Each row is a point on a tangle of strands that fork, close into loops and nearly touch. The rows are in no order.
In the rows, 128 means zero.
Points whose rows are less than 87.1 apart are linked; no others are. Some points are linked to none.
Q976: [133 117 134 128 139 120 100 107  85 155 123 128  75 120  97 124 132 185
 207 129 159  19 151]
Q184: [ 76 139 134 156  98 141  61 179 116 114 142 167 102 145 118 139 152 131
 174 135  94  90 153]
Q657: [144  95 134 107 164 124 113 114 189 148 121 102 115 121 142 110  85 111
 111 116  81 206 140]
Q173: [114 141 152 136 120 105 129  98 114 152 183 152  96 128 111 124 160 178
 159  84 158  39 155]
Q323: [105  98 130 141 124 102 163 129 183 126 164 142 120 135 148 124 115 127
  76  82 159 163 108]
Q782: [128 105  94 123  86 117 151 109 167 148 199 111 117 161 178 149 118 104
  77 150 155 160  87]
Q11: [140 102 128  99 147 140 167 100 163 157  85 114 139 122 163  68 138  96
  75 103 133 163 151]
Q15: [144 164 132 147 116 149 122 153  85 105 147 139 138 127 142 158 146  91
 155 181 118 129 124]
Q7: [161 119 149 121 148 123 135  94  95 115  91  90 135 113 111 149  86 162
 197 137 191  57 142]
Q375: [129 101  72  89 132 119 126  96 192 181 106  91 142 138 202 111 110  88
  62 179  92 153 141]
Q533: [120 146 154 138 133 161 113 135  75  87  86 139 146 127 142  99 127 117
 191 192 148 129 119]
Q164: [128  77 122 106 178 126  77 127 169 137 125  87 113 120 141  98  48 127
 116 126  57 198 116]
Q352: [146 107 126 108 157 144 140 142 100 124  94 101 162  79  95 111 139 161
 174 155 115  89 148]
Q747: [134 134 134 156 109 139 121 158 123 110 171 150 107 125 161 153 140 102
 160 162 122 142 123]
Q500: [178 156 119 121 126 104 201 105  86 132 127 125 157 120  93 137 136 134
  80 101 194  87  92]
Q255: [ 96 100  91 163 140 138  68 181  87 127 100 166  92 109 107 109 161 190
 172 136 106  99 126]
Q950: [148 103 134  83 167 121 151  96 149 170 101 107 135 114 147  73 115  92
  48  76 108 181 153]
Q802: [127  74  93 128 162 161 107 156 139 110  69 128 124 103 107  98 128 163
 168 125  65 176 124]
Q373: [117 118 164 133 126 117 140 104 139 131 125 155  99 118  96 131 158 185
 150  51 164  76 134]
Q208: [158 116 105 102 149 109 160 104 157 165 110 124 142 130 134  91 118  94
  23  67 116 169 129]
Q756: [169 143 158 112 153 104 138 112 114 147 160 112 115  85  77 160 122 156
 150 101 138  69 146]
Q34: [120  56 111 168 180 127  87 171 131 132 149 126 109 110 122 127  86 156
 133 140  66 174 100]
Q733: [112 168 151 129 114 131 129 139  87 112 128 126 158 100 118 132 153 122
 162 175 160 104 140]
Q476: [132 152 104 109 142 100 147 105 178 132 131 109 174 106 110 141 104 136
  80  99  91 176 158]
Q470: [176 150 135 110 153 149 171  97 101 141 101 117 144 116 156  82 129  97
 114 154 146 160 154]
Q710: [157 147 155 145 115 146 107 141 109 118 170 158 103 119 114 159 145 138
 164 115 110  78 155]
Q304: [188 142 161 112 143 138 160  83  90 109  95 103 150 122 108 132  93 137
 167 145 193  87 140]
Q174: [129 129 143 129 115 119 109 139 138 141 126 135 124 102  79 137 141 175
 175 113 122  72 165]
Q811: [153 195 143 131 111 144 126 121  67  96 117 126 166 149 133 146 132  82
 149 189 141 127 121]
Q763: [124  79 119 157 145 146 125 164 125 119 129 118 118 123 170 114 126  98
 142 212 106 149  99]
Q912: [152 100 123 103 139 147 144 106 176 161  96 110 116 130 170  82 127  85
 106 135 114 173 151]
Q513: [151 176 125 134  91 111 183 124  80 125 145 134 158 140 110 149 151 126
  93 107 190  90  91]
Q88: [171 137  93 121 106 133 146 125 141 149 146 119 104 159 189 151 127  68
 110 174 114 178 110]
Q793: [115 106 114 153 183 114  44 141  88 152 155 175  61 112  90 110 124 215
 159  81  61 103 126]
Q8: [ 75  88  86 180 126 122  54 189 120 127 153 169  87 125 143 122 123 188
 156 136  96 120 130]
Q385: [105 122 163 144 118 124 110 111 157 139 152 174  88 134 109 135 144 182
 160  49 131  97 154]
Q279: [157 120 159 106 142 119 166 106 154 137 129 132 113 129 114 113 121 105
  89  71 132 171 123]
Q377: [102 129 121 116 123 134 120 158 159 110  85 116 171 116 108 135 148 123
 152 156  81 127 159]
Q200: [111 116 132 128 102 133 126 147 181 115 113 134 125 145 148 138 131 110
 145 135 109 161 143]
Q185: [ 87 134 142  98 114 129 133 140 123 115  83 103 174 104 100 115 163 144
 161 149 151  89 153]
Q904: [135 104 138  81 153 150 169 107 141 134  85 106 145  92 110  74 144 139
 130 100 124 154 152]
Q294: [179 145 137 151 149 141 134 148  90 118 145 130 145  93 104 149 134 132
 155 165 107 104 131]
Q632: [126  76 108 163 164 168 119 173  91 108  73 134 120 114 133  98 141 143
 165 165  96 155 105]
Q930: [155 174 137 130 101 139 170  95  94 113 106 138 146 171 166 103 134  79
  90 135 197 152 111]
Q613: [112 109 117 108 120 144 116 130 146 130 108  95 122 155 193 119 127  61
 120 229 118 153 104]
Q181: [195 126 112 118 139 136 139 119 131 164 155 116 106 127 160 137 112  73
 103 153 100 196 122]
Q931: [150 112 138 145 161 164 136 150  98 106  94 130 124 105 135 100 135 123
 169 173 109 147 121]
Q692: [108  73  82 148 148 133  88 154 176 114  94 117 129 124 143 128  86 159
 147 146  66 171 126]
Q216: [ 95 142 137 120 123 140  77 149  71 117  92 125 122 118  96 114 154 160
 196 167 157  46 132]
Q99: [134 119 171  96 162 110 131 106 167 136 134 124 115 123 107 113 104 132
 106  57 104 187 127]
Q678: [ 55 146 116 139  88 104 109 150 174 114 157 135 148 127 143 151 134 138
 115 134 125 152 151]
Q170: [111 148 166 139 114 129 147 114 107 123 139 146 120 121 124 116 159 160
 165 113 181  84 134]
Q720: [181 152 109 105 123 116 192  95  75 122  99  93 175 140 109 135 112 119
  88 125 211  84 108]
Q298: [145  95 112 135 165 141  84 146  98 136  97 147  95  95  73 119 146 202
 191 102  94  98 129]
Q415: [148  97 140 170 174 150  97 173 105 129 129 149 110 106  92 136 122 152
 159 113  70 132 123]
Q93: [ 84 195 171 109 100 154 113 105  80  94 117 123 150 147 116 148 146  60
 124 143 178 130 109]
Q423: [ 92 141 115 127  79 135 101 151 138 119 181 126 122 153 170 183 139  75
 125 179 121 153 106]
Q734: [123 204 101 103  95 130 158  96  71 139  79 116 169 192 150 103 149  62
  57 150 169 138  94]
Q569: [144 164 150 125  95 136 152 128 126 112 127 135 132 141 119 160 160  99
 143 128 146 126 138]
Q524: [107 104 152 110 160 106 102 108 181 129 146 121 104 114 124 118  72 145
 117  72 109 204 116]
Q509: [180 131 156 107 140 150 174  97 139 137  84 127 127 137 108  98 133  96
  93  86 150 148 140]
Q230: [123 117 115 105 133 147 132 119 145 148  90 105 132 142 199  89 145  65
 117 205 117 153 137]
Q529: [ 78 102  95 152 126 126  69 163 129 128 116 167  94 113 127 113 150 197
 176 128 113 136 135]
Q742: [116 117 179 125 156 109 129 105 163 129 155 148 100 122 109 130 123 157
 114  27 133 161 111]
Q626: [134 138 138 130 111 130 174 121 140 123 132 139 123 139 157 121 151  98
  95 128 165 163 123]
Q205: [134 152 146 142 136 137 112 149  59 106 121 128 160 101 112 125 136 143
 179 193 146  75 136]
Q633: [177 137 160 108 147 103 168  84  99 135 132  95 118 106  94 170  98 147
 127  83 190  64 119]
Q223: [ 98 173 151 130  92 113 118 144  94 117 163 140 141 117 114 147 166 124
 138 142 162  88 147]
Q884: [153 165  73  99 108 127 185 107  90 151  65 112 179 164 137  96 167  83
  45 124 145 109 111]
Q25: [119 112 116 139 140 141  86 155  58 127  91 131 105 102  93 106 152 184
 204 153 140  52 131]
Q598: [114  80 122 156 131 150 100 168 155 119 122 141  97 139 143 131 123 137
 167 152  96 165 115]
Q98: [128 192 136 124  98 153 128 121  82 102 141 125 138 157 166 150 141  59
 131 185 158 159 110]
Q374: [127 115 111 111 136 155 137 139 138 116  68 117 160 130 147 110 150  83
 139 191  63 144 148]
Q999: [120 178 172 120  81 131 120 100  80 102 126 123 134 163 109 168 126 115
 147 121 212  43 126]
Q117: [ 84  99 115 161 123 122  78 168 141 129 189 160  85 115 155 131 124 168
 163 130 113 129 136]
Q732: [101 159 148 113  80 116 111 136 141 126 122 130 150 133  76 169 150 131
 144 119 130  66 170]
Q144: [114 142 165 131 164  92  84 105 147 133 170 144 103 100 103 142  94 183
 135  49  96 143 148]
Q861: [187 121 149 131 179 136 128 150  93 132 144 120 140  82  84 139 115 127
 143 136  78 133 137]
Q371: [163  91 134 112 159 165 134 123 149 140  82 110 108 121 156  78 125  95
 136 146  91 174 148]
Q605: [170 168  88 126 107 118 195 128  77 126 101 132 157 157 112 104 146 101
  54 100 176 114  67]
Q246: [158 108 157 110 179 115  98 109  97 156 125 102  85  87  70 140 116 185
 194  97 121  62 127]
Q978: [ 86 143 135 136  85 123 133 146 132 112 184 140 120 140 163 159 162 101
 118 129 162 137 121]
Q36: [135 136 118 119 137 118 132 128 177 124 118 124 165 110 107 141 112 144
 121 105  90 155 162]
Q973: [135 136  96 138 103 117 130 133 139 132 228 145 116 117 167 175 121 133
 108 111 126 170 124]
Q67: [110 120 131 130 136 130 112 146 103 130 110 143 116  88 110  96 162 185
 190 139 144  88 135]
Q178: [149 100 159 136 193 140 116 143  88 132 140 146  87  84 120 102 128 159
 174 121 110 149 100]
Q256: [166 116 161 107 137 132 184  93 124 112  82 110 136 127  94 127 117 140
 130  92 195  68 119]
Q804: [ 85 133 134 150 145 107 108 115 185 122 144 135 126 115 128 135  87 179
 120  66 120 164 148]
Q447: [172 150 105 138 116 137 177 112 106 149  95 145 122 169 164  86 137  73
  48  98 175 144  92]
Q139: [142 131 169 131 142 130 139  99  89 117 108 131 119 108 114 109 138 178
 194 122 187  83 129]
Q81: [120  96 124 174 153 159 109 179  55 116  84 143 139 120 102 116 151 165
 170 157 109  96 115]
Q952: [123 107 111 107 133 145 134 149 132 111  86 107 176  92 102 111 149 148
 168 156  90 114 151]
Q704: [ 73 150 138 140  91 111  98 145 166 124 131 151 144 132 117 145 136 157
 136 106 126 116 167]
Q113: [105 146 131 143 168  99  60 117 144 142 160 144 114  93  86 134  91 203
 148  78  81 125 169]
Q13: [135 173 168 139  89 130 133 109  78 116 179 153 109 141 129 153 155 132
 142 105 183  47 147]
Q69: [161 154 105  90 131 113 175 104 152 144 122 109 176 117  88 140 124 125
  68  80 113 151 143]
Q357: [138 109 131  85 132 160 175 103 128 121  64  96 164  94 111  74 148 138
 153 121 137 112 156]
Q689: [ 97 142 125 139 104  91 160 143 160 112 135 145 169 136  98 137 144 143
  69  75 146 100 130]
Q197: [179 166  95  96 112 135 192  85  78 136  67  94 183 154 121 106 132  96
  69 122 173  92 123]
Q102: [146 117 116 106 144 101 140 111 157 154 182 107 116 121 144 127  96 116
  69 105 124 202 116]
Q935: [119 115 106 124 131 108  85 117 102 165 129 140  65 128  82 110 138 199
 189 119 118  23 159]
Q619: [148  90 115 154 132 135  88 136 166 115 207 119 100 130 150 171  57 129
 123 137  80 170 111]
Q469: [111 132 114 152 140 113  96 140 175 125 139 132 140 107 122 142  87 169
 138 103  88 167 157]
Q473: [144 132 171 111 152 109 123 113 144 141 156 133 122 100  81 141 124 173
 141  69 104 125 144]
Q199: [143 130  76 115 118 104 170 117 151 167 157 111 132 140 167 128 130  93
  59 139 137 184 116]
Q748: [142 107 126 184 152 136  86 172 119 124 175 162 108 126 117 161 102 147
 141 119  63 128 134]
Q153: [ 92 134 119 148 108 135  64 155 109 135 151 180  84 150 101 116 151 169
 179 122  90  61 170]
Q180: [ 98  96 125 176 139 155 106 193  99 110 110 140 136 141 132 150 138  96
 138 199  79 124 106]
Q695: [152 146 159 148 137 130 116  97  66 121 151 141 111 121 122 136 109 162
 201 152 178  40 144]
Q344: [137 198 103  97 112 142 137  88  76 138  78 113 163 175 180 110 142  53
  90 185 153 153 123]
Q465: [160 100 145 115 174 153 114 128 104 132  89 119 106  84  75 116 130 174
 190 103  97 112 130]
Q537: [124 140 154 100 113 121 155 105 102  95  70  85 171 137 100 144 106 120
 137 127 219  52 133]
Q427: [109 148 141 146 113 105 130 117 129 142 196 175 119 128 118 143 155 168
 121  71 151  67 156]
Q82: [151 121 184 124 174 117  89 105  97 150 162 129  70  95  79 135 128 176
 185  80 104  79 122]
Q986: [153 111  98 147 114 128 113 144 151 119 219 130 109 129 162 180 101 115
 125 135  96 163 120]
Q845: [113 112 146 120 142 122 166 120 171 122 101 141 140 118 100 108 136 154
 106  70 140 134 134]
Q70: [141 126 149 130 150 139 137 130 116 122 116 136 117  88 110 103 148 164
 183 133 145 120 138]
Q12: [137 102  82 134 111 107 171 123 174 153 148 127 112 166 168 110 114  91
  31  99 151 158  77]
Q645: [171  88 104 127 171 127 118 135 150 148 154 106 113 123 147 129  80  94
  99 164  54 185 117]
Q491: [178 143 144 115 131 137 155 118 126 125 113 115 145 106  88 141 131 126
 145 123 121 122 153]
Q862: [125 170 156 108  93 138 157 111  97  97  84 116 160 157 100 143 148  89
 114 125 190  95 114]
Q50: [132 143  85 132  98 109 156 131 155 132 198 141 128 145 158 173 122 123
  73  96 135 176 115]
Q517: [139 165 137 128  96 111 140 135 112 131 177 137 147 106 107 160 156 140
 132 128 144  87 150]
Q646: [114  95 126 136 152 123  82 115 185 123 165 108  95 116 146 136  51 153
 128 104 102 188 111]
Q378: [155 146 150 158 136 134 110 132  60 132 170 149 103 118 112 132 129 159
 190 148 131  37 148]
Q40: [130  70 123 132 199 120  80 153 134 129 132  99 119 112 122 115  58 133
 113 133  50 194  95]
Q656: [162 153 116  99 118 109 195 111 128 138 110 103 179 110  88 133 145 119
  86 108 146 117 137]
Q911: [150 149 142 145 100 129 124 129 132 121 188 161 110 135 129 175 144 133
 140  81 125 116 154]
Q268: [159 124 145 116 156 106 155  88 106 137 115  87 111 109 107 165  98 158
 163 109 205  46 140]
Q601: [162 153  75 113 116 137 150 100 123 201  70 118 128 180 202 112 151  62
  44 126 139 144 128]
Q651: [162 155 163 145 105 147 130 131 101 108 141 147 119 126 119 151 136 124
 176 135 143 100 143]
Q815: [143 126  81  96 121 124 146  99 154 188  89 107 139 156 199 111 143  72
  54 156 117 145 144]
Q659: [ 52 101 122 124 114 126 103 169 152 118 115 121 130 117 152 115 154 127
 161 174 135 162 121]
Q949: [117 151 112 116  94 113 177 124 139 119  99 136 161 163 129 124 161  77
  57 114 145 139 106]
Q283: [135 131 170 128 135 116 169 115 140 135 127 146 125 110  91 136 145 150
 126  65 155 105 126]
Q302: [124 117 130 170 133 146 108 182 108 117 133 150 132 117 116 143 150 126
 156 171  85 121 130]
Q614: [114 175 173 130  90 147  93 111  70 103 159 142 113 146 120 155 141 121
 169 125 174  47 147]
Q699: [ 98 135 139 150 119  98 139 123 150 134 199 171 124 109 123 144 138 171
  95  60 142 119 140]
Q225: [ 68 177 174 119  91 154  94 131 101 108 150 129 123 144 121 160 163  73
 142 137 161 126 119]
Q863: [124  71  92 136 162 135  91 128 189 123 109  91 124 126 144 116  50 149
 126 150  64 189 113]
Q977: [126  76 110 159 114 133  84 125 189 111 201 104 104 145 161 154  60 150
 134 153 108 145 105]
Q718: [172 144 110 131 129 105 188 129 129 139 140 139 141 140  89 129 134 132
  51  50 137 132  82]
Q806: [137  74 106 129 135 125  94 100 206 133 146  81 120 144 158 124  48 135
 115 173  86 172 113]
Q392: [108 122 101 147 128 130  67 171 134 132 103 151 125 117  79 125 141 194
 173 120  79  84 166]
Q971: [122  88 113 133  98 126 115 128 197 121 154 106 114 151 168 147 100 105
 129 179 108 167 114]
Q331: [159 133 113 108 154  97 173 111 138 148 117 130 146 136  86 104 114 110
  31  50 119 148 102]
Q871: [108  79 103 184 190 122  64 167  85 148 153 164  83 113  98 121 109 205
 133  94  64 121 116]
Q257: [100 170 141  80 116 145 144  99  90 100  75  98 194 127 131 101 149  82
 125 181 158 118 132]
Q55: [151 130  80  97 143 116 144 110 167 155 118 107 163 127 161 128 123  97
  84 158  68 178 159]
Q168: [120 128 120 147 134 115  71 123 116 151 174 172  71 135 102 107 135 199
 175  91  83  64 176]
Q420: [113 132 119 146 131  94 118 130 158 133 222 139 119 106 151 154  99 157
 108  95 131 161 140]
Q221: [116 151 141 139 100 129  95 142 116 129 186 163  99 140 114 139 150 147
 161 111 107  60 174]
Q409: [152 177 145 140  97 121 164 107  70 113 174 148 136 138 131 161 159 135
 116  95 196  67 114]
Q818: [169 123 178  98 182 147 145 110 109 131 108 113  99 105 120  89 120 117
 148 108 115 171 126]
Q262: [ 81 150 111 109  88 111 150 136 151 123 121 124 151 160 154 133 156  66
  64 143 151 159 100]
Q238: [129 114 104 137 134 121  70 152 111 151 116 148  90 120  66 122 132 204
 183 128  89  40 159]
Q162: [126 104 137  89 154 128 159 105 171 128  97 118 155 105  98  97 126 145
  98  69 110 157 151]
Q743: [131 157 142 143  78 122 148 131 140 111 159 158 126 150 113 172 156 126
 106  72 148 108 134]
Q593: [129  71 106 176 170 160 119 184  77 122  72 145 121 109  99 117 145 171
 152 145  90 129 107]
Q577: [140 103 138 141 156 124 101 142 163 126 173 130  98 112 139 141  83 131
 132 113  82 178 123]
Q108: [119 124 141 141 131  95 161 129 159 127 183 160 120 117 132 133 133 144
  80  60 145 147 110]
Q290: [123 117 150 140 137 132  96 126 149 131 194 160  78 116 138 150 115 161
 149  75 105 145 146]
Q910: [122 129  59 130  86 113 166 134 129 173 124 122 123 197 178 109 141  74
  26 132 147 148  69]
Q23: [134 106 109 142 132 103 174 126 177 127 147 146 121 154 143 107 113 104
  36  67 136 161  79]
Q218: [ 96 136 105 100  93 121 139 113 179 144 103 105 132 185 174 143 140  57
  71 165 125 160 111]
Q669: [ 88 148 147 140 105 140  83 168 119 116 133 145 124 130 115 144 154 116
 166 164 105 109 132]
Q916: [117 121 135 138 141 122  73 117 141 144 148 168  71 119 103 127 131 199
 179  64  95 108 157]
Q754: [130 108 144 117 130 126 156 114 191 131 102 134 117 146 134 109 116 106
  85  82 125 178 134]
Q539: [128  96 135 133 172 126  90 148 151 123 119 132  94  97 109 118 109 168
 159  94  75 180 119]
Q436: [126 167 144 116  84 126 169 125 129 115 104 138 150 160 108 149 164  88
  95 111 159 128 116]
Q723: [ 99 170 146  96 124 142 122 127  85 101  90 104 184 105 107 124 143  99
 157 195 152  97 135]
Q194: [138  66 101 104 164 140 114 122 176 161 117  91 110 113 170  71  93 122
 111 169  95 181 128]
Q530: [146 111 161 110 167 124 104 127 131 139 125 125 110  90  70 131 118 174
 169  89  90 123 133]
Q189: [114 135 122 107 119 125 154 127 144 135 108 115 150 130 177  99 152  84
 113 182 136 166 133]
Q640: [186 127 137 135 157 144 136 136 115 124 157 132 114 106 119 143 123 104
 138 139  89 167 128]
Q637: [ 96  56 101 156 118 133  79 156 179 116 130 108 124 157 147 140  90 131
 135 205  82 141  87]
Q907: [119 116 164 108 107 126 167 112 129 110  68 102 143 130  90 137 135 142
 152  95 198  51 128]
Q901: [139  59 103 132 160 143 128 141 161 145 116 101 109 118 171  92 108 107
 132 200  97 167 110]
Q27: [114 201 156  96 103 156 122  87  81  94  89 118 169 174 132 129 132  54
 114 164 170 144 107]
Q154: [147 167 109 117  89 142 142 125 113 132 133 117 125 166 179 147 143  52
 118 189 122 169 108]
Q167: [111 112 123 114  91 134 136 125 190 128 114 117 118 168 171 137 128  81
 116 157 121 166 127]
Q444: [118 146 146 128  82 134 128 139 157 111 130 140 131 155 131 168 150  93
 139 134 122 149 137]
Q24: [138 115  71  92 147 104 132  90 186 171 122  91 163 125 176 117  90 105
  63 148  81 187 145]
Q597: [181 154 122 104 145 133 193  89 112 157  98 117 149 123 149  78 145  96
  68 122 153 151 138]
Q461: [ 79 123 138 116 103 144 116 133 134 115 129 107 111 152 179 122 135  62
 133 202 149 158  99]
Q107: [112  77 111 196 159 138  85 190 137 126 142 145 116 129 125 155 105 156
 129 141  64 141 124]
Q296: [142 110 132 159 162 144  86 156  94 142 137 164  82 111  88 127 143 180
 183 109  89  98 132]
Q482: [105  65  78 184 187 125  57 177 105 134 117 143 106 109 105 130  98 203
 121  98  64 162 110]
Q3: [120 110  86 127  81 113 164 128 156 144 155 123 119 180 176 126 136  82
  50 132 161 156  70]
Q731: [137 149 129 131 105 140 169 107 120 128  87 139 127 178 182  85 139  65
  66 125 179 149 106]
Q795: [100 112 134 137 131 113 135 136 173 129 153 145 130 107 127 120 139 150
 134 110 132 165 140]
Q128: [122 103 124 129 127 129 133 119 204 129 122 122 114 140 141 127  97 122
 123 109 111 189 145]
Q137: [ 82 147 102 147  95  95 145 135 176 109 146 146 168 146 129 157 130 126
  69  94 140 143 124]
Q872: [ 72 103 116 110 121 125 137 142 161 130 104 115 153 120 167 103 157 102
 127 177 120 161 135]
Q541: [ 89 157 159 126 118 155  72 141  69  96  90 122 134 127 102 116 138 127
 202 165 164  83 124]
Q282: [135 112 145  86 137 123 168 117 140 129 104 102 156  88  87 130 141 163
 150 104 155  90 153]
Q652: [156  98 153 116 187 142 126 141 122 129 125 124  96  89 125  85 119 128
 153 124 100 191 115]
Q157: [128 165 162  94 106 141 143  90  95  85  70  98 179 158 109 131 109  92
 136 148 204  92 127]
Q275: [134 110 127 147 153 153 126 162  71 113  93 124 155  95 100 115 141 151
 181 177 113  90 139]
Q959: [159 137 162 157 142 161 115 127  72  87  93 144 133 134 124 108 113 144
 203 160 143 118 124]
Q543: [152 146 146 170 138 137 117 155  63 113 156 150 135 105 100 140 139 139
 166 172 124  73 137]
Q840: [146 128 139 125 128  89 179 111 120 135 150 128 136 106  82 155 139 158
  98  79 180  49 111]
Q752: [150 126 153 127 157 116 118 103 100 155 139 113  91  97  90 147 122 179
 190 115 155  47 144]
Q923: [ 46 115 114 112  87 108  96 137 188 116 140 103 141 147 161 147 122  97
 116 178 124 162 107]
Q495: [ 95 131 154 135 114 121 143 137 145 125 136 150 123 112 130 120 166 144
 147 117 162 134 137]
Q273: [145 192 129 128  80 138 164 105  65 103 122 135 148 188 145 137 143  79
  97 121 190 141  89]
Q927: [ 93 165 133 127  64 131 144 141 119 112 167 139 124 166 153 170 163  70
  96 113 165 145 108]
Q827: [137 184  87 104 107 134 166 119  71 132  49 117 177 187 125  93 144  62
  39 123 164 102  80]
Q161: [139 147  56 113  96 124 163 113 128 200  90 121 122 200 191 125 148  69
  33 136 138 149  91]
Q870: [ 89 160 153 123  91 129  86 127  90 140 170 155  81 156 109 122 165 155
 170 125 140  29 167]
Q873: [137  70 114 120 164 160 115 144 163 130  85 126 103 118 136  92 111 133
 156 136  80 186 132]
Q781: [120  89 129 164 111 154 108 165 136 107 175 134  92 143 174 157 120 100
 155 175 109 140 107]
Q318: [ 67  93 100 138 119 128  86 166 162 120 109 138 109 103 145 108 139 176
 166 145 123 169 127]
Q22: [ 90 154 135 120  86  94 144 144 135 123 139 143 162 132  86 158 161 138
  85  91 165  63 132]
Q77: [106 145 133 107 108 121 145 134 145 118 102 115 174 116 103 134 160 122
 137 142 126 122 157]
Q994: [ 90 102 113 156 117 109  96 147 168 132 213 137 108 116 176 148 106 161
 137 126 126 148 137]
Q130: [145 181 141 103 110 147 136  93  96 113  72 119 159 165 159 113 136  56
 122 179 150 147 129]
Q487: [ 77  95  98 104 102 109 121 116 195 137 126  89 153 150 179 119 115  97
  89 197 125 158 121]
Q885: [109 125 140  99 116 110 143 128 124 134 108 105 160 101  93 134 150 162
 150 133 176  50 154]
Q982: [123 153 122  91 116 136 167 107 116 122  76 108 189 123 138  95 164  85
  97 155 147 126 144]
Q838: [ 95 138 104 168 151 112  69 131 158 130 141 144 128  98 111 125  85 202
 154 100  84 137 168]
Q844: [130 120 146 127 187 101  60 135  99 153 164 147  86  94  75 117 114 201
 164  81  61 103 130]
Q481: [118 118 125 141 149 128 125 155 134 129 142 149 125  81 114 116 145 164
 166 133 110 148 141]
Q396: [172 146 163 113 124 137 183  92 122 114  75 121 139 152 105 120 130 116
 111  93 172 104 125]
Q559: [ 94  65  96 166 122 132  77 149 182 118 161 105 121 128 156 144  67 166
 139 179  97 146 100]
Q430: [132 104  87 121 117 102 147 110 181 150 180 102 124 132 168 129 102 116
  73 154 132 184 111]
Q68: [178 113 112 149 154 139 136 151 130 131 159 123 119 119 149 142 117  86
 123 171  78 173 114]
Q463: [ 97 130 141 153 132 158 104 160  91  94 102 128 137 146 147 138 131  63
 153 206  95 141 100]
Q797: [110 173 145 123  62 121 120 136 131 122 150 147 128 153  97 187 161 117
 122  97 137  84 147]
Q9: [125  80 111 132 115 134 121 140 164 126 144 106 114 151 175 136 112  85
 126 219 103 149  91]
Q76: [145 130  88  98 133 133 144 129 158 141  96 112 157 138 165 129 140  73
 106 186  56 150 156]
Q343: [ 98 132  77 138  86  95 155 128 173 122 163 130 150 164 156 159 116 119
  47 104 139 169  99]
Q889: [ 78 146 123 160 112 105 115 128 187 118 135 154 144 135 124 144 107 170
 109  75 135 133 162]
Q876: [188 142 156 101 166 150 164  96  97 131 105 113 135  96 127  81 112 118
 145 136 135 153 143]
Q413: [101 151 163 118  98 108 119 107  89 122 118 110 116 148 113 158 114 138
 162 130 220  16 139]
Q853: [164 133 141 138 149 155 154 124 110 117 106 126 132 121 162  90 129 100
 146 181 128 159 134]
Q946: [119 138 114  94 133 155 152 119 111 119  71 109 182 115 154  87 158  87
 140 185 104 135 153]
Q493: [158 155 135 121 119  97 153 115 122 154 171 127 139 105  82 167 144 161
 121  87 155  68 141]
Q878: [147 179 111 130  76 143 177 125  83 105 136 143 133 187 133 151 158  92
  84  87 168 130  79]
Q671: [174 147  95 109 140 119 181 110 118 175 130 117 134 124 154 107 139  87
  64 126 139 178 132]
Q232: [181 144 174 130 140 154 145  93  89  97  93 132 138 126 121 105 104 135
 185 149 165 119 136]
Q805: [208 172 140 108 121 138 166  75  79 115 103 104 167 140 123 133  96 115
 135 148 183 112 136]
Q544: [ 79 112 133 139 103 106 151 139 165 124 173 143 126 135 167 132 141 119
  99 111 163 148 114]
Q690: [131 144 164 138 119 109 130  91  86 131 147 132 107 125 128 142 123 164
 179 121 203  23 143]
Q607: [150 148 107 133 109 115 192 135 124 128 108 146 147 153 111 120 151 108
  51  90 156 119  80]
Q452: [103  57  84 147 155 149 110 172 151 121  75 122 137 135 143 118 117 132
 136 176  62 161 111]
Q340: [110 151 158 129 120 164 111 144  99  92  82 124 141 144 139 117 143  81
 171 185 122 141 119]
Q241: [122 127 114 120 154  89 114  98 179 140 181  95 125 116 148 130  54 131
  79 104 113 203 124]
Q686: [ 90 176 186 122 108 150 103 116  80  84 104 131 139 141 116 125 133 114
 182 152 191 101 121]
Q115: [ 57 107 106 136 107 104 102 139 199 112 150 114 154 130 164 139 100 142
 121 150 133 163 134]
Q933: [118 150 110 137  73 128 168 141 120 109 165 150 127 178 146 170 158  99
  76  79 153 140  88]
Q85: [ 99 104  89 179 175 123  54 162 141 127 134 139 115  95 118 124  75 210
 141 113  69 154 133]
Q774: [153 132 186 128 168 125 103 116 105 131 177 150  73 101 108 136 128 151
 174  70 103 123 122]

A piece is all that can be reached along the links. How many separate loops has the piece of each point below (a circle has one, a figure eight two, a Y none), and how many tips (points with one link)?
Q529: loops 3, tips 18
Q392: loops 1, tips 11
Q795: loops 1, tips 1

A fork is a point with three links, a tip a point with one. Leave the first point through the second and follow the links. Name the first fork or tip that comes.
Q409 / Q13: Q543
Q530 / Q465: Q164
Q13 / Q409: Q225
Q168 / Q916: Q357
Q257 / Q982: Q3
Q357 / Q904: Q153
Q40 / Q34: Q838
Q718 / Q331: Q802
Q781 / Q747: Q68
